Each row is a point on a landscape with many valleys, with its height.
From any point a ball rolls to the lowest of the 2 points nearest to it. It stops when none of these is lower. Distance is the straight distance between rows; heights are no part of it.
gabes height 32.0: [ 97  92 120  87 179 142 136 106 162 108 129 126 133 125 121 172  98 163
 141 168 140 194 184 116 116  59 198 115 133 163 118 135 131 101 135 123
 154 119 118 118 180 140  96 168 137 161 202 118 152 128 100 160 159 131
  89 155 149 202 144 190 109 169 160]
Fuze height 33.9: [136 118  68 129 168 144  69 155 157 108 157 153 129 107 160 110  81 119
 143 168 179 121 116 110 186 175 170 105 121 121 117 191 230 127 102 177
 164 123 108 146 149 148 117 188 117 121 114 128  90 134 139 161  88  60
 115 174 118 116 141 107  89  90 132]
seb height 29.0: [106  88 138 106 156 168 135 100 160  90 128 112 136 122 105 181 120 166
 136 147 123 185 198 133 115  54 184 130 115 165 117 149 131 132 120 131
 130 153  99 116 169 156 103 147 131 179 193 115 151 100  82 172 167 146
  81 119 134 203 132 170  72 183 130]
renuf height 33.8: [150 141 164 115 118 193 111 127 122  84 161  99 109 117 129 101 152 107
 131 135 112  98 136 189 141 118 134 199  92 132 157 131 140 169  78 127
 116 155  67 131  59 124 145 115  79 140 143 113 175 101 123 129  85 109
 133  73 116 140  94 125  97 220 117]
Nonu height 17.0: [131 133 108 141 122 158 131 129 132 108 114 105 129 148 100 177 127 120
 117 102  51 109  91 186 187 138 119 160 130 169 124 136 112 157  88 149
 109 162  89  99  81 142 122  91 108 106  86 128 165 168 101  85 150 124
 131  62 104  79  99 107 133 118 116]
vesu height 38.4: [150 154 129 131 137 152  95 140 111 118 145 164  98 108 124 108 125  83
 145 124 154  84  95 129 137 174 103 181  85  67 136 139 203 169 124  95
 132 105 124 137  74 104 130 158 120 124 156  89  99 120 126 120  47 114
 129 121 137 105 178 133 115 183 116]
kikik height 30.9: [132 104  87 145 137 133  90 137 151 136 178 158 104  92 153 115  90 117
 118 119 180 108 119 115 210 189 134 112 117 117 116 159 237 142 115 156
 160 124 100 167 147 132 125 171 110 120  99 115  98 147 155 140  95  78
 112 171 158  90 170 129 131  88 138]
foz height 25.0: [134 165 108 124 131 109 143  82 134 163 111  90 112 125  91 173 156 145
  88  86 109 123  84 180 162 150  81 119 125 160 135 117 126 129 131 145
 124 115  91 133 107 169 125  81 146 111 116 145 197 131 132  98 202 159
 143  58  95  53 119 100 137  76 136]
tir height 65.2: [110 109 129 189 119  83 176 125 125 145  98  90 117 137  98 174 175 103
 118  84 107 146 118 150 133 135  77 142 133 139 117 119  78 118 116 115
 136 162 153 132 113 138 148  78 128 114  64 148 156 132 122  75 163 155
 154  87 129  71 119 113 116  77 116]
fesup height 31.0: [136 115 131  95 144 104  64 121  84 111 130 140 128 143 143 112 107 176
 100 122 117  94 122  96 109 135 161  77 128 132 155 152 121 130 157 151
  73 110 126 130 106 115 116 148 107 133 128 168 115 126 129 144  76 101
 136 109 101 152 141 111 144 115 106]
konan height 55.3: [156 119 102 125 170 162 100 214 134 114  55 135 132 175 149  58 102  74
 187 187 160 143 121 105 168 109 158 127 145  97 118 155 160 111 156 153
 125 127 180 129 127  68 162 199 153 107 161 122 117 129 101 188  92 116
 146 221  67 165  79 119 124 124 141]
nite height 50.0: [ 78 141 136 141 108  85 157 113 135 178 146 159 104  92 150 146 125 106
 115  94 181 137 160 127 102 132 122  81 175 116 108 105 110  88 142 144
 196 102 169 160 182 131 140 148 167 130 106 126 111 172 167 102 190 157
 136 172 167 129 132 146 174 112 140]
sibaz height 21.8: [101 102 125 137 109 176 121 123 145 112 124 133 149 149 134 129  92 131
 139 147 100 166 175 134 143 122 194 142 124 173 107 141 118 138 102 123
 164 159 118 115 144 143 130 122 108 136 148 104 118 150 120 151 152 106
 119 120 127 141  96 145  85 151 150]
nadi height 23.0: [ 98 156 132 145 119 101 152 102  99 152 112 134 124 127 133 139 124 117
 116  74 115 143 144 115  76 123 113 115 111 146 148  89 110 102 152 119
 147 122 160 142 125 158 139 111 149 134 129 136 120 126 131 118 192 126
 141 117 158 141 129 146 139 131 114]
peto height 58.3: [132 111 138 123 138 181 120 150 130 128 136 123 112 149 126 100 116 104
 168 115 116 122 153 142 118  77 128 182 100 120 145 105 135 151 157 114
 116 118 147 120  94 121 154 150  97 147 145 101 140 102 102 153 119 115
 126 117 147 169 112 168 105 215 138]
memot height 7.9: [161 123 127 126 163 111 145 139 136 104 102  93 174 112 115 118 128 179
 151 180  81  82 122  47 103 100 198  70 142 175 124 153  74  62  94 110
  82 164  80  77 137 106  79  98  96 132 128 163 115 116 102 178 124 110
  89 166 109 201 118 107 143 107 120]
Moguz height 49.7: [194  96 149  92 115 177 183 219 161 144 112 108  96 175 153  82 146  92
 222 145 167 169 182 104 203  86 140 186 133 120 133 158 155 182 143 157
  80 177 118 153 170  60 149 125 154 148 157 128 130 120 105 163  93 132
 149 175  59 182  36 123 105 180  84]
tof height 25.6: [ 97 137 119 166 109 124 175 109 121 151 107 127 128 134 125 153 140  99
 138  82 101 163 139 130  93 114 103 157 101 154 136  87 108 105 124  94
 165 163 158 129 123 167 143  95 147 130 109 112 126 119 125 109 197 123
 129 111 158 124 117 153 108 128 124]
kulu height 12.8: [123 118 129 118 174 121 116 126 169  96 101  79 143 119 117 117 127 184
 139 185 119 114 134  60  84  88 225  94 140 166 127 168  99  68  90 117
  98 158  39  88 130  94  73 110 132 135 158 157 119 127 100 180 146 131
  78 159 119 193  81 133 113 107 119]
dimo height 20.3: [159 142 119 160 108 166 127 119 144 116 116 118 114 128  91 176 153 124
  96 116 106 111  77 195 193 183  92 174 127 156 125 133 149 170  87 127
 119 118  90 104  85 118 121  97 122 109 103 132 161 151 130 100 109 118
 121  52 112  42 129 102 129 115 111]
tukuz height 15.3: [138 127 143  93 131 108 114 139  65 107 121 167  92 156 126 103 130 133
 110 109 155  81 128 118  93 126  83 109 101  46 144 119 113 149 219 113
  63 118 146 132  70 101 137 163 136 106 111 145 108 118 113 105  83 140
 119 124 132 115 144 137 136 149 124]
bobul height 48.3: [ 82 113 173 154 111  57 144 110 123 175 127 134 118 111 150 125 124 106
 119  88 154 142 154 111 106 133 128  72 174 139 117 109  70  91 139 148
 167 117 168 151 169 125 146 126 152 129  82 133 105 173 166 111 179 152
 134 157 124 123 112 139 170  96 113]
meka height 23.8: [139 147 159 139 105 112 155 176  98 120 126 152 158 146 108 101 197  98
 143 119 142 150 102 136  99 115  35 180 110  58 130  98 123 162 165  71
  83 115 183  89 108 109 141 151 155 134 132  95 121  85 118  83  87 159
 110 146 191 102 164 132 121 156 119]
nifa height 52.6: [110 148  75 103 143 146 124 143 141 141 145 180 117 113 138 153  84 116
 130 131 149 137 166 118 121 128 155  77 136 123 112 105 186  88 146 143
 176 111 176 144 168 121 129 187 132 131 156 122 120 174 139 124 136 109
 129 157 189 155 155 152 148 141 155]
lom height 64.9: [132 107 149 216 108 101 167 136 148 138 144 124 149 164  88 161 211  80
 139 122 139 168 118 140 129 157  54 175 147 119 112 104  95 138  92  73
 147 122 162 121 138 105 173  72 124 135 101 129 134 107 142  76 107 139
 174 119 157  48 112  90 112 106 110]
duvaf height 17.1: [137 125 154 135 108 108 141 163  82 100 119 155 127 150 112  86 175  89
 111 127 179 109 109 124 105 133  53 156 125  42 112 112 101 174 189  78
  74 119 169 109 115  77 159 164 159 109 125  86 114  92 104  94  70 175
 123 151 171  79 167 124 118 131 127]
Mevek height 19.3: [ 97 136 153 143 116  89 149 120 120 145 150 144  94 101 163 123 129 100
  79 116 169  96 119 131 115 139  89 114 168  63 138 126 138 140 160 109
 161  78 170 148 138  88 129 162 151 103  95 107  87 143 163  89 123 167
 140 169 185 115 155 143 151  83 164]
dit height 45.4: [160  92 165 141 107 178 105 186 131 115 124 105 121 141 165  69 126  97
 187 153 140 142 134 147 174 144 167 197 122 112 134 180 131 175  97 137
 123 183  86 138  92  80 157 118 112 115 150  97 125 127 104 161  63 123
 147 148  70 141  67 115 113 178 113]
siruz height 27.3: [115 118  99 171 106 129 129 121 159 153 172 152  93  98 138 127 103 127
  97 109 179 108 115 130 176 183 101 117 141  99 113 140 203 145 125 137
 172 108 118 159 154 108 137 148 114 129  92 115 108 151 165 125 116 113
 113 156 168  71 174 134 145  73 146]
Vuf height 59.2: [122 114 115 180 101 147  95 184 115 134  98 152 130 149 154 103 102 103
 152 125 130 149 139 116 164 162 143 130 142 119 104 150 144 128 120 134
 147 142 161 130 129  72 153 163 130 118 126  99 105 149 121 136  91 111
 121 157 118 108 126 137 123 126 138]
Lif height 28.2: [128 169 137 126 110 149 154 115 128 123 134 105 149 120  96 146 159 115
 114 128  54 132  86 181 134 124  63 230  97 158 138  98 130 143  69 101
 128 153  84 109  73 170 126  91 122 115 113 115 177 123 149  92 144 119
 132  75 134 101 104 136  99 163 123]
gapa height 26.2: [146 161 129  96 141  91 139  52 130 170 143  83 107 121 100 146 150 168
  82  90 127 118  77 165 150 153 107  86 135 156 143 101 104 119 149 147
 103 105  86 163 115 174 114  77 151 118 114 146 186 129 155  96 205 162
 144  89  79  69 129 100 168  68 143]
ril height 25.7: [111  95 137 115 130 177 118 106 148  95 133 115 145 130 121 145 110 155
 133 159 104 160 194 143 126  86 193 146 114 169 112 151 125 146 110 133
 144 159  99 110 154 148 125 120 103 152 167 107 135 112 100 166 152 133
 108 109 133 169 106 154  71 177 133]
tobo height 8.0: [139 125 159 104 119  89 138 142  70 107 126 160  96 159 126  93 148 124
  93 133 179  88 113 119  85 128  64 126 123  26 127 114  80 145 219  93
  62 132 156 130  79  84 143 156 149  85  93 125 107 115 112  95  93 163
 107 139 156  93 143 141 134 128 124]
Koloz height 36.3: [136 118  83 101 181 167  48 139 159  92 129 117 137 106 167 121  87 138
 152 196 162 126 110 122 127 154 190 122 133 121 130 197 213 135  90 167
 162 100 104 121 145 133 104 173 105 126 146 125  96 115 118 195  89  80
 119 148 113 166 128 118  78 106 123]
zomez height 26.9: [133 194 139 117  93 134 136 117 119 140 131 122 154 106 104 136 157 132
 110 128  72 144  87 182 104 136  48 218  85 116 138 101 155 141 102  96
 124 125 121 101  66 180 122 118 133 126 131 126 160 118 161 101 120 125
 124  81 142  96 147 141  96 158 119]
Satup height 62.6: [132  93 139 224  83 150 149 168 140 127 121 147 149 169 136 123 164  82
 162 109 129 152 128 121 158 167  98 170 144 111 101 121  98 137 107  78
 126 151 166 136 152  57 157 106 137 116 117  87 130 130 120 104  78 132
 149 137 163  80 117 118 147 125  98]
kebun height 15.1: [163 108 146 114 122 117 193 105 109 120 130 109 201 162 108 172 132 152
 146 130  50  93  95  73 144 108 172  84 133 172 136 118  45  75  96 126
  94 198 141 124 153 172 108  69  93 118 114 147 110 100  84 125 144 124
 131 114  92 212 130 110 165 122 119]
zizan height 62.4: [152 125 144 115 115  97 192 142  88 134 120 146 155 173 124 123 171 128
 142  96 107 105 123 121  91 109  57 130  90  62 164  93  70 107 213  91
  64 157 173 129  73 142 104 119 142 126  83 163 131  91  98  72 135 134
 114 119 129 156 119 128 142 169 115]
zeku height 51.5: [ 94 154  92 128 112 120 143 129 132 150 132 169 115 112 143 157 103 105
 125 104 151 148 164 126 109 135 138  83 142 127 111  96 153  98 142 132
 191 113 174 144 176 131 131 161 144 139 137 124 115 170 144 111 174 119
 126 158 181 135 147 146 150 138 148]
mib height 31.2: [145 126 148 111 119 187 158 130 117  85 169 108 140 138 115 119 152 115
 126 119  74  78 127 190 146  86 107 209  99 141 145 113 114 158  81 133
  88 207  66 123  77 142 128 112  93 147 102 112 199 113 114 109 123 120
 136  80 115 155  87 115  90 213 126]
Bediv height 42.1: [141 112 131 134 127 181  64 156 126 106 113 107 128 138 155  88  95 114
 158 162 114 130 131 144 145 142 184 154 127 131 125 184 146 162  95 147
 127 151 108 108  96 105 153 138  97 124 137 105 116 133 105 162  81  96
 140 126  77 142  99 120  88 142 128]
Tibav height 65.6: [137 124 140 184 127  83 173 122 148 156 113  85 122 142  76 176 203 108
 112 118 135 163 112 168 137 139  56 165 144 135 106 106  91 130 100 100
 138 123 152 120 127 133 169  75 125 121  92 155 159 114 147  74 148 162
 172  89 138  40 136  87  96  84 133]
Dak height 23.7: [106 118 122 160 110 117 131 137 136 152 162 152  95  98 166 119 104 106
  89 124 181  97 123 123 160 157 112  99 167  80 115 140 178 125 137 136
 170 104 150 154 159  90 136 180 131 113  84  99  97 153 159 108 105 139
 119 180 174 101 167 142 148  79 160]
bulim height 29.4: [126 124 149 142 110 158 177 115 122 116 145 114 137 142 101 142 145 103
 125 117  63 119 115 173 137 112  94 225 101 165 131 101 115 141  71 117
 125 191  91 116  89 159 136  82 114 134  94 108 174 117 126 104 155 123
 136  73 138 129  88 139 100 169 128]
Nom height 24.9: [141 145  97  85 133 132  62  92 114  97 143 106 128 117 137 143 109 189
  91 124  98  91  97 148 143 141 162 105 146 181 150 166 155 150 126 165
  94  87  85 140 135 162  78 112 127 132 153 158 138 122 117 153 123 104
 130  71 115 112 142  98 147  83  97]
muz height 17.6: [ 90 118 101 158  92 148 122 122 141 126 106 128 141 140 130 146  94 129
 134 125  87 159 153 140 134 143 160 128 125 180 109 125 129 132 106 129
 169 141 129 117 135 148 134 100 122 125 121 121 112 148 127 135 165 107
 126  97 126 103 108 133 117 117 142]
Zusun height 17.3: [113 112 138  83 156 142  80 114 159  85 110  76 132 107 126 139 129 179
 130 186 122 138 154 103  79  74 206 117 131 152 128 185 130 111  89 146
 112 156  32  84 141 108  81 117 111 148 177 135 137 126  78 183 150 157
  84 127 116 181  91 143  83 123 124]
sesof height 28.1: [119 179 151 124 114 110 159 163  93 136 141 151 135 122 102 116 187 104
 133 112 134 156 109 130  95  99  39 152 117  48 129 102 162 142 185  98
 117  84 184 104 103 114 142 170 150 139 148 109 105  98 136  92 107 174
 110 164 214 122 179 145 131 151 146]
lora height 47.7: [177  88 173 119 101 178 143 207 142 110 132 106 113 141 171  75 152  98
 204 129 163 162 161 134 185 122 164 201 118 106 138 166 138 179 109 158
  97 204  71 156 131  74 146 107 129 137 152 122 143 123  97 172  79 133
 163 143  64 167  38 107 102 183  91]
buse height 14.1: [108 117 114 157 102 149 132 129 125 121 103 112 136 144 117 153 117 116
 123 105  64 140 131 160 155 141 133 147 125 175 117 130 119 141  95 139
 138 155 118 108 104 146 140  79 109 117  99 134 137 152 116 111 159 112
 130  70 121  90 101 124 132 107 136]
sepur height 14.5: [ 98 166 171 146 120  58 175 125 101 152 145 132 116 106 133 121 170  96
  92 116 172 135 127 134  84 104  72 126 178  71 125 122  97 130 164  78
 163  81 185 143 129 116 147 141 154 118 102 115 105 118 169  85 147 197
 154 172 186 113 150 143 137  99 143]
dokuf height 55.4: [133 103 102  90 169 177  95 158 154 119 121 139 116 153 138 128  93 114
 176 180 153 171 163 123 139  94 178 133 138 115 114 139 158 118 142 135
 151 109 159 128 138  99 146 191 100 143 170 113 139 131  98 173 114 111
 124 166 137 188 117 160 112 177 154]
nedib height 56.9: [130  99 124 108 146 184 120 148 144 134 135 132 101 159 124 115 109 107
 184 138 136 159 171 125 134  77 153 155 121 123 123 119 137 144 154 120
 132 112 163 131 129 112 149 166 100 157 161 103 146 111  91 173 121 115
 120 147 145 181 108 172 115 206 148]
tunor height 40.3: [118 125 122 108 155  83 113 124 168 129 155 188 153  79 144 120 107 162
 122 162 162 129 145  56 103 125 174  49 176 172 107  94 118  64 107 184
 133  84 130 126 214 123 102 170 169 126 161 160 107 156 172 161 134 122
 125 166 145 180 133 121 149 110 139]
lebu height 35.4: [108 127 130 118 118  96 110  65 136 145 139 119 131 100 123 111 107 184
 101 102 135 133 112 122 132 146 148  65 159 187 123 107 119 108 129 188
 136  97 104 156 178 169 120  85 148 131 126 154 123 130 168 138 175 135
 138 103  95  94 125 101 186  64 141]
Fupor height 27.8: [144 178 130  76 131  97 128  41 108 151 164 111 110 125 109 131 124 178
  62 103 122 103  95 131 113 148 113  95 112 144 143  95 109 139 141 146
  89  89 101 154 117 189  98  80 152 123 131 151 172 121 168 113 168 131
 152 108 105 107 153 104 167  82 118]
Faro height 53.9: [126 129  76  92 168 164  91 139 146 124 142 161 117 121 142 147  79 129
 151 170 146 145 155 118 126 130 179 105 128 122 121 132 195 114 133 139
 173 103 155 125 146 124 131 186 103 134 166 115 122 146 124 153 110 100
 130 147 162 172 150 156 122 160 151]
vikot height 31.1: [ 91 126 122 174 116  95 156  93 148 173 110 102  98  93 113 164 143 127
 126  85 157 158 149 158 125 152 103  98 144 156 106 114 101  92 127 133
 185 115 128 153 156 158 154  75 147 127 102 140 125 133 159 118 209 162
 131  93 104  63 130 124 149  72 155]
kurel height 23.1: [151 147 105 130 100 136 128  90 137 142 114 106 104 116  90 169 152 140
  72  97 120 117  73 201 177 163  79 157 132 137 133 127 157 172 124 132
 128  97 100 128  98 143 117  98 138 111 102 144 171 137 143 108 155 138
 116  66 108  37 145 106 118  83 134]
Sevo height 43.2: [122 120 160 116 140  63 112 107 149 159 146 167 149  84 141  99  99 160
 117 138 150 125 148  55  97 116 160  50 176 168 106  76  92  87 113 180
 121 104 143 117 209 137 120 148 152 131 124 153 106 158 182 150 143 135
 127 179 126 172 139 117 163 108 116]
faso height 21.5: [135 157  89 106 119 160  72  89 108 114 155 120 112  99 130 143  94 151
  88 109 113  86 105 167 133 149 131 135 106 143 138 149 186 167 128 153
 134  76 107 145 130 165  90 122 130 135 143 140 133 116 134 157 126  93
 128  72 131 110 160 118 121 107 123]
kalir height 37.4: [141 132 143 109 123  81 113  74 129 142 138 113 147 109 115 106 106 195
  88 121 117 105 113  95 138 142 157  55 161 195 125 112  95 114 117 180
 100 117 103 132 164 172 116  88 124 134 114 157 137 128 166 129 145 129
 133 116  84 104 135  89 191  71 127]
fil height 37.6: [105 138 105  95 181  99 114 123 174 105 132 178 150  80 141 137  94 186
 142 172 154 154 140  74  97 115 190  63 157 184 117 117 128  58 114 158
 142  91 105 121 197 120  75 160 170 118 188 154 110 143 150 162 135 118
 114 147 154 195 148 129 146 122 143]
sus height 24.1: [124 153 112  77 154 149  67  99 135  92 145  93 130 102 145 141  99 192
 108 155  84  97 124 154  94 101 177 130 126 178 158 169 152 140 108 139
 116 104  69 116 126 162  83 104 106 128 173 127 144 110 101 171 125 126
 115  62 132 155 146 131 133 115  91]
Gato height 46.4: [108 113 184 131 126  52 128  92 125 181 145 130 135 103 142 105 111 130
 118 110 135 128 143  82  97 125 139  49 166 156 119  81  63 101 116 160
 132 125 153 134 180 155 142 106 140 145  82 141 103 162 177 116 165 140
 140 160  98 131 125 128 180  94 114]
rodas height 39.5: [134 113 114 103 161 176  54 132 133 103 111 102 125 123 158 107 102 133
 153 172 127 126 125 144 112 123 183 139 130 126 138 177 159 160 110 151
 136 119 114 110 107 112 136 162  80 137 149 114 113 116 100 188  82 106
 139 121  93 174 117 124  93 139 119]
Zarob height 63.9: [125  87 146 235  92 136 165 153 150 131 141 140 163 182 112 145 197  74
 152 114 157 160 130 122 148 167  83 163 158 112 111 117  87 131 114  72
 145 123 169 135 166  69 169  85 125 139 112 108 123 116 134  90  95 134
 169 143 165  55 101  92 144 109  90]
kedu height 27.7: [ 95 178  97 175 114 117 183  98 145 173 120 114 125 105 102 172 162 104
 151 106 129 181 143 141  93 147  74 156  93 143 119  98 119 100  96  82
 193 129 137 145 145 189 148  83 156 131 133 117 127 120 161 110 210 136
 129 112 153  86 147 139 102 108 151]
noz height 34.5: [148 146 131 134 119 128 122 133 107 127 163 175 108 104 118 122 144  97
 106 123 167  93  92 118 134 165  70 161  97  46 121 140 207 166 143  99
 126  98 139 137 101 101 134 167 132 123 138  98  98 119 139 111  60 136
 123 155 176  94 203 139 112 141 138]
gam height 64.5: [121 101 148 159 110  66 165 125 100 139 106 110 125 150 128 158 157 127
  97  79 109 123 120 131 142 142  98 107 144 112 131 130  50 113 151 128
 105 169 148 138  98 124 135  83 122 119  53 152 150 146 114  63 150 146
 141 111 103  90 108 118 154  93 111]
Rele height 11.7: [162 100 143 120 140 117 171 126 133 111 118  98 193 131 113 142 124 168
 151 164  65  99 117  49 125  89 185  81 140 170 127 142  53  68  98 114
  92 187 106 101 150 130  96  77  89 132 120 156 112 103  86 165 137 116
 108 149 104 220 127 115 148 118 119]
ginut height 41.0: [147 136 117  94 169 186  70 123 125  94 134 128  88 101 137 106 114  94
 147 139 148  78 102 159 120 136 130 168  87  79 161 138 199 177 129 113
 128  92 122 137  63 134 129 168  92 132 154 107 108 100 116 163  46  96
 140 108 100 149 165 128 114 197 114]
Danu height 54.6: [ 69 128  79 121 140 135 144 105 166 126 125 159 171 120 134 150  79 142
 127 152 141 173 176 129 128 126 193  80 131 178 113 113 128 102 121 122
 203 135 134 122 210 177 100 155 147 143 177 126 128 181 145 112 177 108
 123 145 138 143 148 150 141 119 172]
Butaz height 51.6: [177  97 129  91 142 178 157 221 156 153  71 102 107 189 149  55 120  73
 211 185 166 160 155 102 204  64 134 166 138 118 134 151 149 170 152 142
  84 146 149 138 150  66 161 149 140 117 152 115 132 115 102 176  97 139
 133 214  53 175  55 135 126 151 111]
dazol height 37.3: [151 152 121  90 139 194  66 110 113  79 140  99 100 111 139 116 121 117
 117 146 106  77 105 196 125 130 140 173  92 126 160 147 164 179  90 124
 116 115 102 129  65 137 125 137  82 129 149 119 144 117 119 147  70  95
 132  69  94 138 140 124  94 180 108]
beliv height 32.8: [ 87 137 130 147 117  98 139  77 140 165 117 109 120  99 118 145 127 142
 128  85 147 157 139 133 118 154 129  69 135 181 116 103  91  91 126 158
 169 118 109 165 175 184 146  74 159 133 127 145 120 129 153 118 212 148
 139  95  97  92 116 122 171  77 136]
lupu height 63.8: [134 115 166 129 110  61 156 105  79 142 124 137 126 151 139 127 144 132
  89  93 123 106 131 112 108 144 100  84 128  92 140 111  51 115 169 115
  93 155 163 141 100 126 126  99 124 124  67 154 132 135 135  74 135 145
 128 140 107 123 121 128 167 121 107]
lon height 24.5: [126 112 144  97 146 106  81 120  79 115 134 165 102 144 145 106 107 146
  96 102 143  88 123 104 103 130 129  83 118  87 153 119 142 140 188 147
  79 100 146 149  99 102 126 174 123 122 123 148 100 131 140 132  78 127
 146 126 120 144 148 127 146 132 122]
Tusar height 63.1: [169 138 148  96 103  80 181 113  73 137 133 151 135 171 123 145 177 146
  98 129 133 100 115 119  97 129  62 110 108  48 133  97  45 105 187  99
  72 157 151 139  68 143 111 100 135 100  57 167 133 104 121  64 133 152
 114 136 124 110 123 116 136 161 115]
lub height 53.0: [ 72 139  70 149 116 125 148 110 165 150 130 159 128 109 137 153 101 129
 132 118 154 170 169 135 131 161 146  82 132 152 104 105 136 107 122 123
 218 135 140 142 194 168 124 142 145 139 130 127 121 182 161 104 184 117
 121 139 143  98 151 142 148 112 163]
Gupe height 60.9: [119 104 130 215  83 139 128 160 134 135 109 144 130 141 141 129 124 107
 138 105 128 148 129 123 164 186 121 139 148 118  97 143 132 134 104 116
 146 143 156 124 131  72 149 127 121 120 107 107 116 152 130 121  87 121
 122 134 136  70 135 126 136 113 124]
Gadu height 17.4: [153 106 144 110 122 120 180 102  99 130 138 120 188 173 126 169 136 146
 134 107  56  86 107 103 128 114 145  99 109 143 153 112  53  90 129 123
  94 189 146 134 119 175 112  80  99 123 109 153 132 104  86  96 151 115
 137 102 101 196 127 110 164 150 110]
gatan height 19.2: [107 175 156 142 114  74 163 104  92 163 122 133 116 113 127 131 151 121
  95  88 133 145 126 136  67 118  74 129 120  89 146 106 124 126 152 109
 145  99 160 134 106 143 136 121 151 133 119 140 120 119 161 102 171 152
 145 138 171 111 156 137 122 116 128]
Kuf height 61.3: [132 120 129 113 132 133 155 147 106 129 119 135 146 155 118 105 135 120
 147  96  86 101 121 139  89  82  73 183  73  94 176  92 103 130 197  94
  78 146 154 109  68 147 125 132 121 140 116 143 135  96  96  98 126 126
 123 105 145 158 118 151 122 177 128]
gite height 53.6: [168 105 119 121 152 166 126 235 138 137  50 111 125 184 156  39 109  73
 211 188 158 140 118 106 193  96 140 149 129 100 124 150 153 155 156 137
 105 140 163 125 122  67 157 178 152  96 157 112 112 122 100 185  81 133
 146 222  57 153  76 112 139 136 122]
buf height 20.8: [116 125 136  80 158 137  86 110 144 103 125  84 128 102 134 148 114 196
 131 172 103 132 148 118  73  67 192 115 123 172 143 170 129 115 117 135
 109 126  50 103 130 135  92 104 106 137 176 123 130 108  93 189 144 146
  95  95 144 188 132 153 126 140 106]
sefes height 59.8: [134 130 141 143 118 161 123 145 112 130 119 132 128 144 124 101 124 104
 149 101  95 116 130 148 105 105 101 197  85 114 150  96 134 146 144  92
 116 135 148 105  72 123 141 130 121 142 131 109 137 113 115 119 119 119
 121 106 154 142 123 157 109 188 127]
guz height 29.3: [ 88 151 117 187 119  85 178 104 140 184 120 108 103  95 114 170 163 106
 138  91 163 168 155 149 103 139  77 124 128 139 106 113  97  93 113  98
 196 111 147 156 162 160 161  87 158 138 112 133 124 131 156 109 204 166
 140 119 144  66 148 134 121  89 149]
mon height 37.5: [167 126 136 104 129  79 109 110 123 113 136 116 154 125 113 118 121 203
  78 149  99  79 106  77 150 143 163  48 171 178 133 135  89 116 112 171
  70 128 102 100 154 154 101 108 106 133 101 173 138 134 145 121 107 116
 120 142  79 117 133  77 168  84 130]
zumip height 34.7: [155 124 130 102 155  94  72 134 108 104 128 123 151 134 135 107 118 194
  98 153 113  91 111  64 117 145 175  60 141 155 142 171 107 109 125 164
  67 116 104 109 128 116 105 134 105 132 130 176 118 134 129 152  74  92
 122 130  85 149 133  89 141  94 109]
Guzi height 31.7: [142 167 139 116 115 122 141 150 108 138 174 164 111 105 110 123 167  98
 102 124 155 116  97 119 116 136  52 143 107  29 130 127 208 161 169 101
 133  83 151 119 108 106 136 180 141 124 145  93  95 113 148  95  76 167
 119 174 206 117 206 139 120 136 156]
Fafeg height 57.4: [136 122 113 157 136 141  77 200 114 125  81 151 134 157 152  79  96  91
 169 146 140 143 129 100 163 149 158 114 143 103 108 162 159 112 139 149
 137 136 164 128 129  64 156 196 143 115 140 104 101 143 116 160  82 111
 135 188  87 136 109 117 113 125 144]
zoput height 35.0: [ 96 114  94  91 182 125 110 127 172  98 116 143 150 118 142 144  85 174
 136 188 148 166 152 101  97 101 209  95 146 164 123 147 130  73 119 133
 160  99 105 110 172 118  82 167 152 134 193 138 122 143 119 166 144 120
 108 151 145 189 130 153 111 126 157]
til height 24.7: [143 205 103  98 103 146 107  99 107 125 145 128 128 103 108 141 120 135
  75 118  90 102  84 183 116 145  81 184  86 120 143 122 179 165 116 122
 133  85 110 128  89 178  98 125 141 130 151 141 149 119 152 135 127 105
 130  70 133  98 156 133  98 129 126]

Call two points neighbours if one is among the 2 nearest of the other. Go from one point of each pair to the other, from neighbour to neighbour, staying as low as possible. Name the highest point that can't be avoided.
sepur / faso: ginut
memot / faso: Nom
sepur / tobo: mon

For each start below, name the point where the ball stops.
Sevo: buse
Fupor: buse
guz: sepur
noz: tobo
bulim: faso
seb: buse
zumip: tobo
sus: memot
Fafeg: sepur

Two balls start at each pair of points below. Name the first point that both come to, or write never.
vesu / rodas: never
mon / lebu: never
lora / ginut: never
vikot / Gupe: sepur
